The views of a scene show one set of named points, each view turned or mirrored, shifted and resized as a whole, with a little noise and some points left out.

Scene 1
View 1
Q_460: -34,-15,-43,-33,37,-8,48,-52
Q_429: -14,-13,-21,-15,42,-23,31,-27
Q_366: -36,-7,-41,-32,42,-19,45,-43
Q_425: -30,-16,-51,-37,36,-7,50,-51
Q_782: 5,-47,-11,-10,25,4,41,-29
Q_361: -21,-27,2,-14,38,1,32,-28
Q_202: -32,-38,-30,-44,-2,-9,61,-28
Q_719: -12,-40,-49,-32,16,12,61,-56
Q_199: -12,-10,-48,-26,33,-32,44,-35
Q_294: -25,-2,-34,-27,36,-37,39,-23
Q_464: -8,-13,-36,-15,44,-23,37,-36
Q_615: -27,-24,-21,-29,30,-9,43,-33
Q_34: -12,-29,-31,-26,18,-16,50,-29
Q_840: 10,-30,-49,-12,37,-8,47,-48
Q_903: -13,5,-41,-19,52,-45,31,-30
Q_526: -12,-54,-40,-32,7,17,64,-52
Q_333: 20,-23,-41,-1,59,0,34,-53
Q_505: 10,-27,-37,-13,37,-16,41,-31
Q_684: -31,-47,10,-20,32,30,41,-45
Q_438: -18,-41,-26,-26,27,9,51,-47
View 2
Q_782: 8,24,21,33,0,2,-22,-10
Q_294: 43,30,-9,-2,-27,-12,-8,16
Q_333: 21,12,11,36,10,-31,20,-10
Q_505: 18,29,3,28,-3,-22,-4,3
Q_361: 32,15,20,15,-8,9,-16,-15
Q_34: 16,29,6,13,-12,-2,-20,14
Q_460: 23,8,5,-5,-8,-6,7,29
Q_464: 33,22,0,14,-11,-20,3,5
Q_684: 13,-4,39,15,2,31,-20,-9
Q_840: 7,20,6,26,6,-26,5,11
Q_429: 40,25,1,11,-15,-11,-5,-2
Q_903: 50,30,-12,7,-22,-29,8,10
Q_202: 0,27,7,-2,-13,15,-34,33
Q_526: -19,13,18,16,10,8,-18,32
Q_366: 33,12,0,-9,-17,-8,5,25
Q_199: 28,29,-9,7,-15,-24,-1,23
View 3
Q_34: 17,-28,-8,12,7,-4,-5,-6
Q_719: 13,-31,-8,3,-6,-1,6,-29
Q_782: -4,-21,2,13,3,-6,-11,-7
Q_615: 13,-26,-17,6,11,-10,-1,-4
Q_429: 15,-20,-10,4,27,-14,-5,-1
Q_425: 22,-29,-21,-2,12,-10,10,-21
Q_294: 30,-26,-16,6,27,-12,-3,1
Q_199: 32,-26,-8,5,24,-9,-3,-12
Q_202: 20,-40,-21,15,-6,0,-2,-3
Q_361: -4,-19,-13,7,12,-13,-3,4
Q_684: -18,-23,-17,6,-5,-11,3,-1
Q_840: 16,-21,6,2,15,-7,-4,-26
Q_464: 18,-19,-5,3,24,-12,-4,-10
Q_505: 16,-20,4,7,19,-7,-9,-15
Q_333: 4,-10,11,-2,25,-13,-3,-26
Q_366: 20,-30,-23,2,12,-12,6,-5
Q_438: 3,-26,-10,3,0,-7,3,-16
Q_526: 9,-35,-6,8,-14,2,2,-24
View 4
Q_840: 28,-35,21,-5,18,-15,0,-8
Q_425: 33,-13,14,-5,-11,-20,20,-17
Q_202: 34,5,7,-20,-5,21,10,-2
Q_464: 24,-30,-4,2,6,-17,2,-20
Q_366: 33,-12,-2,-3,-10,-21,18,-25
Q_294: 21,-14,-20,-2,0,-11,8,-30
Q_526: 40,-10,37,-18,1,11,5,12
Q_460: 34,-14,11,-5,-13,-18,21,-17
Q_684: 61,-31,4,5,-30,9,-4,22
Q_438: 42,-21,19,-7,-8,1,5,4
Q_34: 28,-17,1,-9,3,7,0,-8
Q_903: 16,-27,-18,2,7,-27,10,-38
Q_782: 39,-37,4,0,5,12,-15,11
Q_333: 34,-53,17,11,15,-29,-7,-8
Q_505: 23,-34,6,-2,17,-10,-6,-11
Q_719: 37,-14,37,-16,1,-1,9,1
Q_615: 36,-18,-5,-4,-11,-1,7,-9

Which points are out of place in each view (at most two, in the order of its rows)? Write none if all are in place.
view 1 | none
view 2 | none
view 3 | Q_366
view 4 | none
